Points on a hilly landscape, in no order, each with its height.
From any point a climber steps to the highest of the 2 points nearest to it. It stops when none of these is higher. Distance is the straight distance between rows; heights are no part of it.
Z_497: [  5 -26 -31  19 -13  -2  30 -19 -22   8  14  10   6 -11   5  -6   7   8
  -9  17 -11   0 -39 -38  -3  19  -5  17 -14 -28 -32  31  20  33]  h=2.45
Z_166: [ -5 -44 -33 -45 -35 -25  19 -43   8  13  14   3 -17   1  -5 -13  27 -11
 -13  -7  -9  37 -50  -3  32  49  18 -16  17 -24  20   0  21  29]  h=3.87
Z_194: [ -8  -7   1 -22  66  -9  20  43  16  45  -9  26  16  -3  35 -22   8 -36
 -15 -13   9 -39   3 -25  18 -40 -59   7  -9 -23 -34 -47   0 -19]  h=3.19
Z_768: [  7   5  15 -18  29  12 -38 -19  32 -40  10  -9  36  -7  12  15  11 -16
  18 -47  20 -35  58  18  -2  28  37 -16  15  47 -16   1 -42  26]  h=4.95
Z_283: [  5  20  12  25  14   6  16 -23   8  22  14   2  48 -53 -41 -21 -30   7
  27  11 -17 -19   4 -25 -11  -9 -15  -8 -15  -9   2 -42 -18 -60]  h=3.49
Z_685: [  7 -19 -30  -6  18 -21  29 -13  44 -24  29   1  35 -17  -1  27   2   5
  -7 -24  16 -12 -20  -2  13  54   9 -13  21  33 -13   4 -13   6]  h=2.95
Z_917: [ 25   1  29  -1  17  26 -15  39 -16  10 -25  40 -34  22  20 -20  18 -18
   6   1  17 -24  48  14 -31 -50  11  16   3   5   7  34  19   2]  h=6.06
Z_787: [ 19   2  31 -16 -45  20 -18   1 -54 -45   8  -1 -22  28  -2 -32  13 -10
   4  -1  14   6  49  14 -13   8  47   2  27  37   7  37 -10  47]  h=0.85
Z_638: [ 10 -27 -39 -16  24 -20  15 -20  45 -16   4  16   8   0  22  11  17 -19
 -11 -42  30 -22 -16   7  10  38   9  -6  23   9 -11  30   5  35]  h=3.18
Z_117: [-33  35  21  -9   3  13  -4 -10   7  14 -19 -16  -7 -39  -2  -4 -15   1
  21  20  14   9  26  46  -5 -12  -3 -11 -25  -3  32 -55  -5 -24]  h=3.32
Z_11: [  5 -31 -18 -42  13 -14  21  -8 -18  46  -5  37  13 -17  -3 -52  16 -34
   4  -6 -15 -20 -19 -53  23  -8 -16  11 -13 -26  -9 -43  -2  -1]  h=4.49
Z_164: [  4 -21  -4 -39  60  -2  14  23  10  33 -16  39 -23  -3  47 -15  34 -48
  -6 -15  13 -30  10  -1  17 -18 -52  -5  -1 -22 -19 -27  -2   3]  h=3.42
Z_242: [ -3  22  19  35 -26 -23 -20  39   5 -25 -20 -21 -16  47 -22 -15 -28  39
 -15   7 -18   9 -18  -7  -2 -59   6  13   7  18  34  36   9 -22]  h=2.65
Z_305: [ 12   7  11  -4  14  37 -23 -61  -7  -3   7   2  16 -37 -26  -5  31 -27
  42   1 -22  15  39  10 -10  53  11 -35   4 -16  24 -38  -5   2]  h=4.21
Z_393: [ 20 -10  -3  21  -1 -18   8  28  26 -46  13 -24  10  43  -4  32  23  38
 -19 -14  -6  -8 -16 -14   6   5  23  10  16  31 -30  33  -4  20]  h=1.82
Z_271: [ 20  23  29  26  43  27 -19   2 -10  22 -21  23  18  -7   1 -17  22   1
  41  -7  -8 -41  33 -27 -38 -52  10  21 -27 -15 -33  -9  -4 -13]  h=4.80
Z_315: [-32 -11 -22 -22  20   2  -3 -18  42 -10  -6  14  18 -35  -7  54   8  10
  12  -3  19 -34  18  39   2  32  38  -6 -10  10 -17 -26 -18 -16]  h=4.96
Z_197: [-18 -32 -36   0 -53 -22  50 -34  -3  -3  47  -2  14 -34 -15  29  -5  18
 -22  18  -4   8 -47  -6  28  44  12  -8  -7 -26 -30   5  -5  11]  h=4.82
Z_943: [  8 -22 -18 -37  31 -21  20  27  42  -1  -9  17 -13  15  38   0  21 -14
 -15 -39  30 -28 -20   6   6  -6  -7  11  12   2 -21  18  10  25]  h=3.45
Z_557: [ 11 -20 -27  32 -14 -19  28  14  27 -12   4 -13   8  23 -11  30  27  45
 -27   1 -10 -16 -50 -26   9 -15   1  24   2 -10 -45  42   9  19]  h=1.98
Z_373: [ -3  16  -1  -6  33  -6 -35  42  51 -29 -19  -8  -5  37   3  37  10  30
   8 -12   7  -2   5  36  -7 -17  13   7  12  33  20  17  15  -7]  h=3.12
Z_609: [ 37 -33   2   2  10  29 -39 -47 -12  69 -42  50 -41  19 -30 -29  41 -17
  16  25 -56   4  14 -24  -6 -32  -9 -13  -4 -58  30 -33  14 -23]  h=2.61
Z_420: [-10  15  -3 -14   8 -28  36  39  18   1  40 -15  31 -10  27   2 -47  11
   2 -23  36  -1 -12   2  -1  -9 -13  17 -12  17 -16  -5   1  -2]  h=2.15
Z_354: [ 31  -9  -1 -20  16  16   1 -40 -21  44   7  35  25 -36 -22 -43  36 -17
  39 -10 -28 -18  -1 -53  -3  -1   1   8 -18 -23  -6 -40  -6 -10]  h=5.05
Z_891: [-48  -3 -26  13 -30 -27   8  18 -11  34 -34  -3  -8  -6   6  -6 -43  17
 -41  32 -18 -31 -22 -12  15 -44 -20  13 -31 -49 -41  -8   2   2]  h=2.62
Z_310: [ 12  25  26  36 -42  21  -3   9 -57 -46  22 -42 -16  17   9  26 -26  -9
 -19   6   4  42  15  14  -7  38 -12  -5  21  31  -8  63 -15  29]  h=1.27
Z_688: [ -1   1  -8 -15  19   5 -26 -40  14 -27   4   8  11 -25  25  10   0 -35
   5 -41  39 -27  38  32   6  32  20 -13  22  27   3  14 -24  41]  h=4.50
Z_694: [ 22 -46  -1  58 -14  12 -11  -3 -15 -41  -5 -25  -2  58 -44  28  21  33
 -37  40 -69  21 -31 -46  -1  34   4 -19  22   1   7  49   1 -10]  h=1.15
Z_335: [ 32   7   6  -4 -62 -12  25  19  -8 -10  30 -28 -38  15   4 -14  16   1
 -32  -9  18  34 -26  20  18 -15 -24  14  17 -16  -4  62  14  46]  h=3.43
Z_590: [-27 -17 -24  -2 -42 -22  48 -26  -3 -16  44   5   2 -46  16  46 -27  13
 -16  19  27  -9 -11  30   6  38  11   0 -16 -18 -42   9  -5  23]  h=5.30
Z_472: [  3   3  41  -3 -48  16 -24  -2 -46 -67   7 -36 -11  39 -15 -16  12   5
  -5  18 -16  28  24   5  -4  29  36 -22  15  45  24  10 -24  16]  h=1.00
Z_270: [ 40  20  30  -5  42  18  14  -4 -22  17   9  17  -6 -18  27 -44  12 -47
  32 -18   9   4  15  -6 -20 -10 -45   1   2  -7  28   3  13  -5]  h=4.17
Z_581: [  8 -35 -37  -2 -42 -27  30 -35   7 -12  36 -20  14   5 -29  10  25  14
 -19  -2 -23  27 -57 -30  37  53  15  -7  18  -1  -2  16   2  17]  h=4.34
Z_508: [ 22  11  36  30  20  22 -14  20 -15  17 -33  23 -34  24   1 -37   2 -17
   0  12 -10  -1  16   8 -29 -63  -7   2   2 -11  43  30  31 -30]  h=5.45
Z_516: [ 21  31  18  43  43  13  12 -12  19  42  -4   0  35 -40 -19  -7  -5  -5
  36  -5 -18 -19  12 -23 -25 -31 -24  -5 -18 -29  -5 -31   1 -50]  h=3.81
Z_597: [ -6  17  25  31  12  20   2 -25 -15  -8  18  -8  61 -34 -36   1 -22  19
  22  20 -17 -14  13 -26 -19  14   5  -8 -20  22  -6 -32 -26 -48]  h=3.24
Z_545: [-39  -1 -23 -13 -16 -11 -30  11  33  -6 -41  -1   1  15 -38  26  20  48
   5  11  -1 -28 -14  13  16 -18  43   5 -13  13   2 -33 -22 -28]  h=1.79
Z_255: [ -2   8  14   0 -29  11  -6  -9 -48 -34  10   2  -2   1  23  -8   5  -4
  12 -12  28 -15  38  13 -14  16  44  25  -4  20 -34  32 -20  60]  h=0.70
Z_453: [ 14 -13  -4 -26 -12 -27  33   9 -18   9  11   3  17   1   9 -61   7 -10
   0 -13   7  -4 -34 -49  12  -8  -4  20  -6   0  -2 -11  -1  21]  h=4.05
Z_811: [ -3   1   8   2  36  23  -7 -10   6  45 -41  20 -22 -12   9 -14  22 -16
   9  17   2  -6  10  15  -8 -26 -22  -5 -17 -30  19 -30  12 -15]  h=3.69
Z_521: [ 23   9  29   7  21  27 -10 -18 -20 -30   9   0  28  -5 -12 -24  29  -9
  35 -13 -10  -5  28 -14 -20  25  16  -5   4  26   8   0 -12   7]  h=5.16
Z_527: [ 14 -10  -7  23  18  44 -32 -37  -3  24 -37  26   5  -6 -45  -8  46   6
  30  20 -37 -11   7 -18 -14   5  13  -4  -8 -28  14 -23   0 -28]  h=2.16
Z_201: [-17 -30 -54  25 -58  -9  -3 -29  11  15 -17   0  -2  13 -54  22  10  48
 -29  26 -32  -3 -56 -29  28  16  18   0  -5 -17 -15  -2 -15 -20]  h=2.48
Z_272: [  1  -8  17  57 -35  -1 -27  11  -5 -50 -15 -30 -22  61 -34  42  12  46
 -32  36 -43  20 -23   3   4   2  10 -18  10  14  15  35  -3 -18]  h=1.29
Z_697: [ 22 -34 -12  34  20  12  -1 -28  -4   4  -2  16  -3  19 -16 -24   3 -12
  -5  15 -37  43 -42 -31 -13  28 -31 -10  21 -13  53  27  48 -20]  h=4.48
Z_962: [  5  26  -6   2  -3 -39  36  31  36 -26  72 -28  37   0  24  48 -59  31
 -11 -19  27  15 -18   7  11  14  -6   7   1  41 -27  12  -4  -7]  h=2.33
Z_241: [ -3  28  42  22 -20  26 -27  14 -47 -51   7 -39  -7  22   4  14 -21   0
  -3  12 -10  31  26  10 -15  28   6 -16  13  49  12  29 -19   0]  h=1.14
Z_747: [ 30  -7   9  10  18  37 -14 -33 -33   9  -6  34 -43   1  19 -25   4 -42
  13  10   4  31  26  16 -26  16 -22 -11  21  -6  45  32  35  12]  h=5.39
Z_186: [-44   6 -18 -25 -36 -20  -5  -5  24 -13 -13 -20 -41  -6  13  38   2  13
 -16   6  29  10 -13  62  18  16  17 -13  -4  -5   2  -1   4  22]  h=5.52
Z_351: [  8  10   9 -33 -16 -36  33  17   3 -25  41 -21  29   8  26 -16  -5   3
  10 -50  36  -8   3   0  19   6  43  24   6  43 -28   7 -30  41]  h=3.28
Z_195: [ 37 -16  -3 -26  52  -5  16   6  26   5  -6  36  -3   5  24 -22  37 -26
  11 -31  14 -26  -5 -10  -4  -2 -26   5  15   2   8   7  13   6]  h=3.74
Z_103: [ 31   2   5  41  20  45 -20 -49 -26  21  16   5  46 -33 -51 -16  16  -9
  35   8 -57   8  10 -58 -20  31  -5 -12   1 -21  17 -19   3 -44]  h=4.14
Z_543: [ -5  13 -18 -29  -3 -14 -15  -9  26 -30  12 -20  -1 -11  30  10 -24 -30
  -4 -46  56   3  21  50  12  25   2 -10  31  37  17  23 -14  32]  h=4.41
Z_955: [-10  53 -26 -17  -2  -9 -12  60 -12  11  36 -22  -1   5  38  63 -73  15
   2 -12  44  19  17  37  -2 -34  10  30 -14   1 -52  45   1  27]  h=1.86
Z_707: [ -5   0  -6  -4  29  18  -1  -8  34  49 -38   8   0 -40 -14  12  22 -10
  17  11  -4 -26  19   5   1 -24 -18 -10 -22 -37  -1 -64  -4 -38]  h=4.07
Z_256: [ 27 -36   5 -34  14   9 -18 -54 -34  40  21  50 -35   1  21 -35   9 -39
  18   3 -34  51   0 -26 -17  21 -32  -6   2 -24  51 -10  41  13]  h=3.16
Z_368: [-33  -4 -35  40  -9 -20   8  12  20  21 -24  -5 -10  -3  -6  27 -30  36
 -34  29 -15 -12 -44  -5   3 -27 -25   8 -25 -32 -24  23  16 -18]  h=2.38
Z_243: [ 18 -57 -16  -1 -33  13 -30 -23 -27   4 -21  41 -27  41 -34 -24  43  19
  -8  29 -45   8  -6 -40 -11  -6  44   6  10 -23  11  16  31  15]  h=1.78
Z_433: [ 28  33  19 -22 -29 -21 -10  65   8 -38  37 -33  -3  51  14  15 -18  15
  -2 -42  31  14  30   8   9 -24  33  32  33  62 -25  48 -11  40]  h=2.84
Z_463: [ -1   4  13  21  19  10  13 -20 -20 -47  48 -12  48 -34  15  43 -53 -10
  -5   3   4  -2  38   2 -18  67  -7 -28   0  40 -25   9 -31   0]  h=2.80
Z_541: [  7  -1  13 -49   0 -26  38  18 -17   1  19   7  16  -8  33 -57   4 -28
  16 -43  37 -15   4 -11   7   2  13  24  -5  12 -11  -8 -22  34]  h=3.64
Z_871: [-14  45  -3  36 -36 -12  25  34 -50   0  48 -23  10 -18  29  48 -65  16
  -7   8  32  24   1  18 -19  -8 -15  35 -28  -5 -45  45 -10  16]  h=1.56
Z_4: [ 15  35  22   4  48  21  10   8   0  29 -10   2 -19 -19  38 -12 -11 -41
  18 -17  27  11  28  28 -16 -18 -51  -1   0  -2  31   4  12 -16]  h=3.85
Z_140: [-14  21   5  25   0  -8 -23  30  21 -45   1 -33  -2  33  -1  54  -8  31
 -13   5  -4  22 -16  20  -1  14  -5 -14  13  41  16  18  -2 -14]  h=2.86
Z_640: [-11  31  11  12 -24 -33 -10  29  -2 -13 -16 -20  10  27 -13 -29 -36  39
  -4  -2 -13 -14 -17 -28   1 -59   9  24 -16  23  -2   4 -19  -8]  h=2.41
Z_250: [-13 -16   9 -70   9  -9  -2  11   5  18 -28  16 -40  13  33 -42  39 -50
  -7 -15  24  -7  10  29  32 -16  -8 -11   8 -14  20 -36  -4  16]  h=4.52
Z_989: [  4  20  25  -4 -14  12   8  -8 -38 -17  13  -6  11  -6   4 -49  -2  -9
  21  -4  10  10  10 -11 -13  11   6  11  -2  26  18   4  -6  16]  h=4.66
Z_492: [  1  41   9  26 -27   5   6  19 -45 -19  37 -23   6  -5  30  23 -48  -9
   1 -10  33  20  25  11 -20  20  -6  25   3  30 -36  55 -17  36]  h=1.42
Z_961: [ -4 -12  -4   7  11  31 -32 -27  13 -22 -31  13 -27   7   1  19  27  -7
   2  16   9   8  20  46 -15  33  16 -22  20   0  33  16  12  14]  h=4.47
Z_827: [ -1  50  37  41  38  20 -26  50 -13  27 -23 -14 -34  17   1  -8 -39 -18
   2  -7   2  16  19  17 -34 -73  -6  23  -6   3  37  40  27 -47]  h=4.85
Z_344: [  8  15  17 -19  35  15 -20  34   5   4 -15  20  -3  11  26 -10  18   4
  24 -20  22 -35  42   7 -28 -46  22  28 -18   5 -31   1   0  10]  h=5.41
Z_798: [ 28  33  24  44  30  11 -12 -16  -3  49 -37   9  14 -26 -23 -27  10  -3
  39  -6 -38 -45  25 -34 -18 -60  -8   1 -24 -49 -19 -36 -13 -39]  h=4.25
Z_735: [-34  10   0  -3 -35 -12  16 -18 -37 -31  27  -3  15 -10  13  27  -8  21
   6   6  18 -16  16  11   0  24  57  10 -23  19 -50  -1 -36  32]  h=0.56
Z_400: [ 10  -5  -6  24  28  21   6 -22  -1  -6  -2  12 -12 -11  12  -8  -3 -23
   4  10   1  30 -17  12 -15  40 -37 -13  15  -3  47  28  34  -3]  h=4.90
Z_701: [-22 -19 -16  17  -7   4 -38   6  29   3 -60   9 -12  28 -45   3  24  42
  -3  22 -18 -13 -22   2   0 -23  23   2   0  -4  20  -6  -4 -29]  h=1.61
Z_520: [ 27 -16  -5  -2 -49   4   8  -1 -20 -15  10   3 -50  23  11 -16   9 -19
 -21   9   9  39 -10  16  -4  10 -12  -7  31 -16  25  61  39  39]  h=3.44
Z_221: [ 10 -30   4   2 -19  20 -32 -20  -2 -54  -8  -5 -27  37 -17   2  27  -7
 -11  13 -16  32  10  28  -3  51  18 -38  38  14  47  24  15  23]  h=4.08
Z_804: [ 13 -30 -20  49 -19   7  17 -28 -23 -23  21  -8   2  13 -13  28  19  25
 -27  26 -34  15 -34 -36  -1  38   3   1   7 -14 -30  55  16  32]  h=2.23
Z_773: [ 11   2  -5 -10  40 -10  16  24  49  19   6   9  54  -4  -1 -11   3  20
  21 -29   8 -35  -8 -37  -8 -20   6  23 -11  22 -29 -19  -4 -26]  h=1.52
Z_360: [-37  27 -10  12   0 -15 -17  18  28 -37   6 -13   6  13  -8  91 -29  46
 -10  24  -1  12 -10  33  11  13  11 -19  -7  30   6 -22  -7 -30]  h=2.66
Z_655: [-18 -10  -3 -19  17  -8 -13 -19  34 -36  11  -2  41  -9  -1  60   8  12
   7 -27   8 -32  33  16  13  46  56 -15   9  42 -31 -11 -49   3]  h=5.47
Z_57: [-24  38  -8  33   5   3  -6  46 -19   5   9 -16  -7   6  34  48 -50  23
  -1   7  19   6  -2  14 -22 -34  -1  33 -21  -2 -39  52  18  12]  h=1.71
Z_212: [  9  13  32 -26  20  -8  18  -9 -19  51  -4   4  -4 -19   6 -75  -8 -58
   6  -1 -16   9   6 -20  30 -33 -63 -19  -7 -38  31 -70  -8 -24]  h=5.74
Z_745: [ -3  29  26   7   9  31   3 -49  12  26  -6 -14  -2 -54 -15   2   3 -18
  40  18   1  19  37  38  -8  15  -6 -33 -12 -24  29 -60   1 -23]  h=3.72
Z_469: [ 16 -33 -14  -1  10  26 -29 -23  -7  50 -53  50 -17   7 -31 -28  42   0
  11  19 -38 -23   2 -37   0 -28   7   8 -10 -36   0 -24   5 -21]  h=2.39
Z_710: [-26 -36 -32 -23 -35  -6   1 -32 -16  40 -27  17 -10  -4 -18 -34   3   2
 -13  23 -12   2 -31 -20  17   3   8  -3 -14 -36  -8 -34   1   2]  h=3.02
Z_600: [-18  -9  -9 -15  -1   6   5 -24  -6  21 -22  16 -11 -15  -1 -21  11  -9
   3  19   3   2 -13   8   0  12   0  -2 -12 -16  14 -20  13   1]  h=3.33
Z_152: [-20  -1  21 -54  16  -9  15  17 -17  35  -9   8 -21   2  35 -58  12 -65
 -17  -5  17   3  15  11  40 -24 -51 -13   1 -24  12 -74 -13  -2]  h=5.06
Z_286: [ -4  24   2 -15  25 -11  -7  41  42   0 -20 -13 -15  14  16   2  -6   2
   2 -17  21  10  -6  31  -3 -24 -18   7  13  19  33   2  22 -14]  h=3.39
Z_150: [-40  -1  13 -27  12 -10  18  21  -7  42 -11  10  25 -41   4 -26 -30 -18
  -7   9   8 -39  29  -1   9 -44 -14   9 -30 -32 -28 -77 -17 -23]  h=2.72
Z_40: [ 22 -12   0 -11 -48   9 -16   6  -6 -28  -9   7 -55  31   1  -9  12 -15
 -19   3  19  33  20  51  -4  11  11 -21  49  11  45  50  29  29]  h=3.73
Z_840: [  4 -17  12 -54  -7 -13   5  46   1   4 -30  10 -43  32  28 -44  27 -27
 -21 -14  17  -9   1  17  13 -42  -5   3  14   3  22  -5  13  10]  h=4.12
Z_626: [-34   3   1  -3  48  -5  14  27  13  59 -17  23  23 -30   9 -11 -21 -35
 -22   3  -8 -45  28 -20  24 -53 -50   0 -19 -46 -34 -78  -9 -37]  h=2.94
Z_17: [ 15  29  19 -23 -11 -35   4  44  22 -39  53 -39  22  43  24  12 -16  28
   5 -46  26   6   7  -2  18  -8  40  19   9  62 -32  15 -26  31]  h=3.03
Z_261: [ 19 -40 -17 -34 -16 -11  -3 -48 -21  12  25  22 -23   9  13 -29   9 -25
  -3  -4 -21  58 -26 -21  -2  46 -12  -8  17 -20  41   6  47  31]  h=3.47
Z_826: [-55  -4 -10  -1 -58 -20  24 -22 -10  -8  13  -7 -12 -38   3  41 -42  25
 -15  46  27   4 -13  44  12  11  17  -8 -24 -16 -21 -23  -4  -5]  h=5.90
Z_588: [ 28 -48   9 -30  20   9 -27 -40 -23  69  -9  50 -48  20   0 -34  23 -38
  15  20 -53  25   3 -37   5 -22 -43 -14  -7 -45  35 -32  28 -10]  h=2.87
Z_277: [-24   4 -13 -19  36  12   3   2  37  20 -22  16  19 -40  -3  35   9  12
  20   1  19 -40  16  20  -9  -9  16   7 -23  -9 -26 -40  -6 -24]  h=4.51
Z_912: [ 15 -24 -15   3  31  -3  -8  -7  52 -50   7 -14  31  15 -14  39  24   7
  -9 -25  -8 -12  -8  -3  10  64   7 -25  31  38   3  13 -22   1]  h=2.76
Z_387: [  9 -34 -13  13   6  31 -27 -31 -22  -7 -20  30   3  17 -32 -10  40   8
  10  22 -36   0   0 -31 -14  25  28   2   9  -9  11   6  13   1]  h=1.96
Z_654: [ 35 -25  -3  43  32  35 -30 -46  -7  27  -4  28  11   2 -43 -15  25 -11
  25  10 -67  33 -13 -53 -25  24 -22  -9  15 -27  51   6  31 -39]  h=4.10
Z_142: [-39  29   6  15  14  10 -39   2  11 -16 -14  -9  18  -5 -23  68 -12  43
  15  25 -12  -9  26  33  -6  -1  31 -12 -19  26   5 -35 -22 -35]  h=2.70
Z_218: [ 24  19  -2  20  -8 -22  29   8  18 -40  73 -41  31   0  28  51 -48   5
 -28 -30  20  17  -2   2  10  46 -20  -7  23  47 -34  38 -18  25]  h=2.47
Z_920: [-10  34 -20 -33  -4 -33  17  63  11   9  37 -27   9   3  43  33 -56   7
  -4 -28  43  11  -4  24   5 -29  -5  27  -8   3 -35  16   3  20]  h=1.99
Z_136: [ 17   5  11  14 -12 -11 -21  61  23 -42 -10 -16 -18  60 -17  14  12  37
 -11  -4  -4   1   1  13  -6 -40  26   6  22  39  25  40  19 -11]  h=2.88
Z_122: [ -9 -10 -22  47 -26 -14   7   9  27 -15  -5 -19 -22  21 -10  42  12  48
 -35  17 -16   6 -53   6  10 -17 -13   6  -6 -24 -24  52  16   6]  h=2.14
Z_59: [-35  28  19  19   4  28 -32 -13  -3 -12 -26 -15  -6  -7 -14  17   3  20
  19  27  -2   2  26  38 -14  -2  19  -6 -20  12  21 -21 -11 -18]  h=2.96
Z_574: [  9 -54 -52  30 -29   6  -4 -26  -1   5  -8  14  -5  20 -41  15  35  35
 -26  24 -45   2 -52 -47   9  22  16  10  11 -28 -15  26  18   4]  h=2.25
Z_847: [  3  48  45   5  44  18 -11  48  -9  46 -25 -17 -35   6  20 -23 -25 -38
   6 -14  14  13  32  21 -18 -74 -40   7  -3 -13  33  -8   9 -30]  h=4.32
Z_299: [ -1  29  17   1 -40  -9  14  16 -30 -29  18 -26  -3  15   8 -23 -15   9
   3  -1  21  21 -10   4   0  -2   9  12   3  31   4  19  -5  25]  h=4.24
Z_28: [ -5   4  27  20  14  29   4 -23 -35 -33  23 -17  55 -23 -15  22 -14   9
  13  21 -24  -5  31 -22 -18  58  13 -23 -12  34 -20 -12 -35 -19]  h=3.00
Z_738: [-56 -19 -13 -45 -31 -27  20   7  16  19  -8   3   6 -40 -15  11 -31  11
 -16  18  19 -25 -10  17  29 -19  29   0 -21 -12 -17 -62 -18 -25]  h=2.21
Z_455: [ 12  -2   5  -1  16  40 -37 -53 -17 -11  -6  25 -30 -11  15  -9  12 -41
  14  -1  11  16  48  41 -17  34  -3 -20  21  -4  34  17  11  30]  h=4.93
Z_133: [-54   6  -8 -21 -38 -14   5   5   0  12 -26 -21 -37  -6  13  12 -22   8
 -20  30  25  16 -10  49  10  -9  -2  -7 -21 -19   4 -21   7   9]  h=6.27
Z_46: [-26 -42 -59 -15 -68 -22  11 -31   4  39 -10   5   1 -12 -42  -1 -10  26
 -34  25 -16  -3 -56 -22  39  13  19  -7 -11 -32 -16 -27 -12 -20]  h=2.71
Z_336: [ 48  10  -3  20  10  30  -7 -41  -8  42  12  15  33 -45 -44 -20  34 -13
  57 -19 -43  -5   8 -51  -6  11  -2 -13   0 -33   4 -52  -6 -44]  h=4.53
Z_756: [ -2   9  14 -14  -8 -16   7  46   3  11 -25 -13 -23  22  13 -42  -8  -9
 -18  -9  17   5 -17   0   5 -43 -24  12   8  -1  25   5  16  -1]  h=3.75
Z_245: [ 50   4  29  10  44  36 -20 -40  -5 -26  17  -5  35 -21 -13 -10  41 -32
  46 -24 -35  10  43 -16 -18  45  -4 -31  23   0  18 -13  -3  -2]  h=4.67
Z_717: [-58  -3 -18 -36 -11 -20 -14  16  31  26 -42  -6  -7 -12 -18  15  -3  23
  -7  15   8 -29  -6  21  23 -28  32   1 -26 -11  -6 -55 -15 -23]  h=2.00
Z_886: [-28 -15 -23  -5  14 -29  20  43  12  29 -29   6  -5   3  26  -9 -13  -8
 -38   2   6 -24 -29 -15  13 -34 -38  17 -12 -32 -32  -8  16   1]  h=2.89
Z_819: [  2 -30 -33   3  17 -18  46  16  -2  27  -5  22   4  -4  22 -11   3 -10
 -24   0   0 -21 -45 -42   1  -3 -36  15 -12 -32 -40  14  24  19]  h=2.67
Z_185: [-18  25 -24 -19 -28 -24 -15  11  27 -34   4 -30 -27   6  22  56 -15   4
 -18 -25  43  11   5  63  14  13   7  -7  17  21   0  31  -6  33]  h=4.91
Z_544: [  8  10  14  -9  16 -17  18   8   0  32 -13   1  15 -13  -2 -72 -15 -22
  -2  -6 -10  -7 -18 -30  10 -38 -46   4  -9 -15  28 -34  -2 -24]  h=5.08
Z_189: [ 34  15  22 -15  36  -6  37  12  -3  16  22   4  22 -22  20 -63  -5 -32
  20 -27  17   4 -15 -24  -5  -6 -48   5   0   7  26 -16   2 -11]  h=4.55
Z_27: [-20 -10  -5  50  -6   9 -32  -1  13 -16 -42  -5 -20  37 -30  15   6  34
 -11  38 -25  17 -26   8  -6  -3   5 -14  13  -4  37  23  15 -25]  h=1.45
Z_552: [  4  24   7  -1 -54 -21  22  33 -11 -12  35 -40 -16  12  12  13 -10  26
 -19 -14  23  14 -19  19  12 -24  -6  29  -9  -3 -28  39 -11  41]  h=3.82
Z_312: [  9  23  20  29  -8  -3  35   4 -19 -49  60 -38  37 -12  17  32 -56  -1
 -15   4   7  28   1  -7  -4  57 -24 -22   7  48  -8  20 -20  -1]  h=2.63
Z_614: [-37  -9   6 -32 -27 -13  27 -10 -13  15   3  10  20 -60 -17 -26 -38   1
   7  22  15 -22   6   4  12 -11  16   6 -29 -17  -9 -68 -21 -31]  h=2.44
Z_95: [  2  -2  -1  -4  15 -14   4  21  33 -16   2  -7  24  17  -5  -3  14  28
   7 -16   6 -17 -19 -23   0  -7  22  17   2  32 -15   3  -3  -3]  h=1.66

Call two points neighbours if one is among the 2 nearest of the other. Go from one point of each pair to the other, from neighbour to neighbour, staying as high as possible. Name the lowest point that can't be avoided.
Z_133, Z_354: Z_95
Z_655, Z_886: Z_804
Z_521, Z_212: Z_360
Z_747, Z_521: Z_335
Z_747, Z_354: Z_654
Z_212, Z_917: Z_4
Z_133, Z_655: Z_543

For each start below, name the point where the climber stops.
Z_640: Z_212
Z_27: Z_195
Z_310: Z_917
Z_312: Z_917
